Each row is a point on a tangle of strands that fork, close into loops and nearly touch. The rows are in no order.
Points whose rows are less than 52 apart are linked; no others are. Some points are linked to none.
j451: [-10  12   5  -8 -15   1  18 -12  17   7   5 -25   7  12  -1   4   1   1
  -5 -13  -3   8  23  16   7]
j587: [-15  -5  11 -16  25  25  -8 -17  -5  -1 -26 -29   8  26 -15   0 -18 -43
   6  21   1  18  40  -7  29]
j188: [-12  19 -15 -22 -53 -11  13  11  14  23  21 -24  -6  -9  -9  -7  20   9
 -13 -25   4   1  40  25  16]
j779: [-24  47  -9  -4 -15  18  18  -5  25   6  -7 -35  10 -31  10   1 -18 -28
 -11  17  -4  32  29   9 -23]
j152: [  3 -32  18   3  11  -6 -25 -13   1   1  16  -8 -13  21  -1  11  -4 -23
  22 -12  27 -20  10 -15  22]
j591: [-15  62 -41  22  -1  31  -8  17  -2 -12 -22 -36  -1 -39  12   5 -28 -33
 -11  44 -20  47   1  -6 -43]
j65: [  9 -13 -13 -24 -29 -21   4  25 -19  11  15  32  -9  -4 -11 -14  41  50
 -25 -24 -14  -5  -2  24  38]
j438: [ 22 -19  11  -6  -2 -16 -39  14 -19  -4  22 -16 -23  29 -30  -1  10 -22
  16 -18  20  -9  29  -2  59]
j953: [ 11 -22  13 -13  10  -4 -40   4 -18  -4  12 -19 -22  33 -23   4  -1 -38
  23  -6  20  -8  36 -14  58]
j751: [-25  43  -8  -2  -2  30  13 -20  17   1 -21 -40  16 -27  13   4 -31 -41
 -10  27  -5  37  25   4 -23]
j351: [ 15 -23  -1  -6   5 -26   2  33 -19   0   5  61   1 -11  -9 -21  26  53
 -19  -5 -13 -10 -27   6   9]
j326: [-29  -2  10 -16  11  37  12 -52  18  12 -24 -38  17  11  17  14 -33 -44
  -2  10   2  14  21  -6   2]
j159: [-23  52 -28 -15 -48   8  35  14  24  12  10 -10   1 -42  16  -4  12  12
 -17   3 -14  22  10  14 -21]
j260: [-24  10   2 -20 -12  13   8 -22  17  22  -4 -43   2  -1   2   4 -19 -43
   0  -5  15   0  56   5  17]
j10: [ 13 -15   9  11  19 -21  10  17   2  -7   1  53  15  -9   1 -13   8  42
  -7   2  -9 -12 -37  -3 -29]
j815: [-10 -42  19  -3  23  14 -24 -32  12   9   1 -10  -5  22  13  19 -18 -40
  30   1  26 -20   0 -28   6]
j822: [-17  -5   3 -22  -4  13  -3 -27   8  17  -5 -42  -5  18   3  11 -17 -44
   8  -8  17  -7  52  -2  30]
j971: [ 24 -20  13  28  31 -21   3  27  -8 -15 -16  62  22 -12 -21 -33  -6  35
   8  17  -6 -16 -29 -12 -43]
j505: [  5 -15  21  27  36  -5   8  -9  12 -18  -7  26  26   0   9  -1  -8  16
   4  11  -6  -3 -37  -7 -40]
j323: [-20  31  -9 -19 -36  -7   4  20  18  20  13 -34  -1 -24  -8  -9   4 -17
  -8  -2  10  17  59  20  10]
j659: [-14  -5  10  -7  -8   5  10 -25  19  12   7 -32   0  16   8  17  -5 -17
   1 -20  12  -6  25   6  14]
j866: [ 23 -16   7  -6 -11 -22 -31  24 -18  -1  25  -8 -19  24 -32  -8  20   0
   5 -19   9  -6  25  10  54]
j503: [ -6  59 -32  15  -6  23  10  29 -22 -21 -29 -20  -3 -13  -8 -11  -5  -3
  -4  37 -31  41  -5  10 -24]
j511: [ 10 -22  19  26  31 -17   3   5   9 -13  -1  37  22  -4  -4 -11  -2  23
   7   6   1 -14 -30  -7 -36]
j224: [ -8  28 -14 -17 -30  -1  36   6   7   7   5   3   2  -7   5  -6  23  34
 -18 -11 -20  12  -1  21   2]
j625: [-12 -15  22  -1  27  15  -2 -25   7  -5  -9 -16  10  27   0  12 -11 -22
   6   6   4   9  12  -5  11]
j578: [  1   5  17  15  29   8  13 -11   6 -22 -14   5  19  15   6  10  -2  10
  -6  11 -16  18 -26   4 -20]
j66: [ -3  42 -10  11   4  20  22  -1  -4 -18 -26 -17  10   1   1   2  -2   6
  -9  18 -29  34  -9  11 -21]
j747: [  2  -3  18  22  35   7  18 -20  14 -20  -9  11  24   6  19  12  -9  13
  -6  10 -16  10 -40  -1 -35]
j295: [ 20 -29  17  29  27 -22  -5  14  -3  -9  -5  47  21  -8 -20 -28  -6  24
  17   7   6 -22 -20 -11 -35]
j338: [-15  60 -23   4 -14  13   6  28  -2  -9 -18 -22   1 -27  -2  -9  -6 -14
  -7  33 -19  43  14   9 -23]
j817: [ -6 -43  15 -18  21  16 -39 -29   1  15  -1  -9 -19  28   7  16 -16 -51
  39   6  32 -25   7 -37  20]
j270: [ 14 -28  -1  -4 -12 -31   0  14   1  12  22  40  -2  -7   0  -5  23  45
 -12 -24   1 -25 -21   8   2]
j879: [-14  28  -4 -11 -29   3  24   0  18  10   4 -24   5  -5  -2  -2   7   3
 -10  -7  -6  16  29  21   1]
j606: [ 12 -31  16  17 -16 -10 -23 -23  -4  13  22  -6 -26 -10  15  19  -8 -26
  39 -30  57 -57 -14 -30 -10]
j793: [  9   1  -6   8  14  -9  31   9   3 -10  -5  57  15 -17  29   1   6  51
 -22   0 -27 -10 -56  -5 -37]
j180: [ 21  -9  -2   8  26 -18  11  43 -25 -16 -17  75   6 -18  -3 -24  11  54
 -16  18 -20  -6 -47  -6 -17]
j795: [-21  44 -10 -17 -28  -7   3  32  16  13   9 -28   1 -35  -4 -10   2 -18
 -13  15   4  29  50  20  -4]
j122: [-20  57 -26   9  10  28 -14   9  -2  -7 -23 -39   5 -46  12   4 -36 -52
 -17  53  -8  48  15  -4 -31]
j238: [-24  25  -7 -16 -24   3  10  -2  23  21   7 -42   3 -18   0  -1  -9 -31
  -5  -3  15  11  59  15   6]
j99: [ 15 -33  -9 -10  -9 -32   4  27 -12  11  12  68  -1 -24   0 -15  21  58
 -21 -18  -6 -24 -27   4   6]
j967: [ -1  58 -47  24  -3  32  21   6 -18 -22 -32  -8   1  -6  11   2  -4  14
  -5  25 -45  30 -33   2 -39]
j568: [ 24 -33  14  12  -4 -23 -41   4 -14   0  29   7 -23   6 -17  -1   3 -14
  31 -22  36 -33   0 -15  22]
j356: [ -4  12 -15 -23 -37 -11  22  17  -7  14  10  14  -4  -5  -4 -13  34  44
 -23 -20 -16   4   4  25  22]
j723: [ 10  10   2  23  28  11  25 -19  11 -24 -13  16  24   0  31  16  -6  24
 -12  13 -31   8 -57  -3 -49]
j333: [ -9 -34  12 -28  25  20 -33 -28  -1  12  -9 -18 -14  36   0  16 -19 -55
  27  10  21 -14  22 -30  35]
j496: [-21  53 -14  -8 -18   9   8  21  13   3  -4 -29   4 -34   1  -7  -9 -22
 -11  26  -5  37  31  12 -17]
j563: [ 19 -31   0   1 -19 -34 -13   7   1  12  34  21 -12  -1  -3   2  18  28
  -3 -34  17 -37 -13   5   5]
j418: [ 23 -13   9  23  37 -14   0  38 -18 -23 -18  61  14  -6 -22 -28   9  39
  -2  27 -14  -3 -41  -6 -27]
j825: [ -6   5  17  13  32  19  12 -24   3 -22 -22 -11  20  16   6   9 -12  -8
  -4  18 -13  27 -17   0 -14]
j599: [ 20 -19  -9 -15 -43 -33 -19  12 -11  13  35  -1 -25   7 -15   4  32  20
 -12 -41   9 -23   7  19  40]
j111: [ -2 -44  19  18   3   1 -17 -33  10  16  11  -2 -11  -3  20  14 -18 -26
  42 -18  48 -51 -14 -30 -20]
j183: [ -6 -23  20   1  18   3 -13 -18   9   1   6 -12   0  26  -1  10  -6 -20
  13  -6  14  -5  13  -6  20]
j894: [  9   3   3  13  21  -2  29  -6  13 -16  -5  34  20  -9  31  10   1  37
 -14   4 -26  -4 -56  -3 -44]
j427: [  8 -23  13  -5 -16  -8 -24 -21   0   9  28 -24 -34  15  12  29  -1 -31
  19 -32  42 -38   8 -17  25]
j827: [  6   3  -8  -5   3 -10  32  12  -6  -4  -3  54   7 -15  24  -1  19  58
 -26  -8 -26  -6 -45   2 -12]
j242: [  2  50 -33  17   2  24  19  21 -27 -28 -33  -3  -3   4  -1  -4   5  17
  -7  30 -42  32 -27   8 -24]
j667: [ 18 -25  12   3 -17 -21 -35  -8 -12   4  33 -12 -34   8  -2  18   6 -22
  25 -30  44 -36   1 -16  26]
j217: [ -5  62 -62  33 -10  39  12   5 -14 -18 -30 -21  -2 -18  16   4 -16   5
   0  33 -44  34 -30  -6 -50]
j960: [-11  62 -57  34  -7  36  -1  11  -8 -15 -27 -32  -2 -28  14   4 -27 -14
  -4  40 -33  43 -16  -6 -52]
j979: [ -8  14  11   7  28  23   6 -16  -7 -22 -30 -20  15  19  -7   3 -14 -19
  -3  26 -16  36   4   3  -2]
j900: [ 46 -34   7  36   8 -24 -21  10 -26  -3  -2  39   2  -7 -46 -50 -17   9
  47 -11  24 -45   3 -14 -11]
j838: [  8   2   8   1  12  -9   9  18  -5 -12  -1  18   6  14 -11  -5  22  31
 -11   4 -18   8 -14  12   6]
j196: [ 14  -5  -2  -7  10 -15   7  37 -25  -9  -4  55  -1  -3  -8 -17  29  54
 -20   5 -22   1 -31   9  11]
j151: [ 22 -26   0   0 -33 -34 -25   5  -6  11  40   1 -28   5  -7  13  22  10
  -1 -42  24 -37  -4   6  22]
j590: [ 25 -22  -2 -15 -23 -29 -26  36 -22   4  23  18 -16  13 -34 -18  38  29
  -9 -20  -5  -5   8  20  52]
j31: [-11 -26  15 -21  32  25 -25 -23  -4   5 -15 -18  -2  35  -9   7 -16 -48
  18  17   9   3  28 -18  37]
j20: [-13 -43  22  12  18   8 -14 -35  19   9   9  -4   0   9  20  19 -18 -25
  30 -10  32 -33 -13 -22 -11]
j997: [ 32 -26   3  -4 -22 -34 -40  28 -22   2  33   8 -24  13 -32  -8  28  12
   4 -26  12 -17   6  11  48]
j504: [ -7  23 -17 -13 -23   4  46  -4   8   4   4  17   4 -13  23   1  22  47
 -23 -13 -26   1 -24  15  -7]
j886: [  3   4  -7 -11  -7  -7  34   3   4   1   6  35   6  -7  21   1  21  53
 -25 -12 -23  -6 -31  10  -4]
j728: [ 20 -26  -8 -19 -21 -30 -17  34 -25  10  18  37 -14   0 -23 -18  39  45
 -17 -22  -7 -10  -5  20  44]
j679: [-21  21   5  -1   5  26  20 -32  16  -3 -19 -32  17   2   9  10 -21 -24
  -6  10  -7  27  13   6  -9]
j600: [-25 -17  18 -12  26  33   6 -54  18   6 -21 -26  18  19  23  20 -29 -37
   1  12   4   9   1 -13  -1]
j601: [  2 -33  18  12   4 -13 -15 -15  13   6  23  -4  -8  10   7  14   0  -8
  17 -23  28 -30  -5  -8   1]
j545: [ 10 -31  18  -6   9  -6 -40  -7 -12   0  19 -11 -26  25  -9   8  -3 -38
  31 -12  31 -20  17 -23  40]
j720: [-20  49 -16   7   7  32   3 -12   2  -8 -32 -39  12 -28   7   0 -34 -45
 -10  37 -10  47  20  -2 -27]
j626: [  9 -13 -11 -16 -45 -23  -1   3   3  17  32  -9 -18   8  -6   7  30  23
 -15 -42   7 -22  12  20  27]
j379: [-20  45 -15 -15 -39   5  32   4  25  12   9 -22   4 -26   9  -4   7   5
 -13  -2  -9  21  19  18 -15]
j46: [-13 -19  10 -16   0  11  -7 -32  12  15   3 -35 -13  25   9  22 -13 -38
  12 -14  22 -16  31  -9  28]
j638: [ 28 -34  14  30  17 -25 -17  15  -9  -5   2  41  11  -7 -31 -36  -7  16
  30  -3  17 -33  -9 -11 -20]
j179: [-17 -25  24  -2  35  23  -4 -39  13  -1 -15 -13  15  24   9  16 -21 -30
   8  12   7   8   0 -13   3]
j677: [ -5 -26  10 -19  -4   7 -20 -30   3  16  12 -34 -27  25  16  29 -10 -46
  20 -20  34 -30  20 -21  32]
j461: [ 19 -16   0  10  17 -22  18  27  -7  -5 -12  77  16 -25   4 -26   1  51
 -12   3 -13 -17 -43 -11 -38]
j581: [ -5   6 -10 -19 -49 -12  12  -4  13  22  27 -29 -10   3  -3   6  19  10
 -13 -38   9 -13  30  22  20]
j95: [ 13   8   3   1  17  -5   7  34 -23 -18 -12  30   2  13 -18 -13  25  39
 -14  15 -26  14 -24  11   9]
j605: [-14   0  14  -4  34  31  -2 -24  -7 -13 -33 -21  17  24  -8   2 -19 -36
   1  29  -6  32  15  -7  12]

A fork is a point with three links, a tip a point with one. Leave the first point through the second and follow the links. Name the first fork or tip that comes.
j817, j333 => j747
j838, j95 => j188
j31, j333 => j606
j10, j461 => j295
j504, j224 => j152
j496, j795 => j46
j960, j591 => j496
j599, j151 => j838

A tip is a point with one link. Name the tips that can be reached along the links from each point below, in the order of the rows.
j122 => j159, j568
j728 => j326, j606, j900, j601
j626 => j188, j838

Name the points in between on the shortest way along the links from the first point to the second, in order.
j822, j217 => j260 > j238 > j323 > j795 > j496 > j338 > j503 > j242 > j967
j793, j180 => j894 > j723 > j747 > j505 > j511 > j10 > j461
j95, j599 => j196 > j351 > j99 > j270 > j563 > j151
j601, j65 => j152 > j545 > j953 > j438 > j866 > j997 > j590 > j728
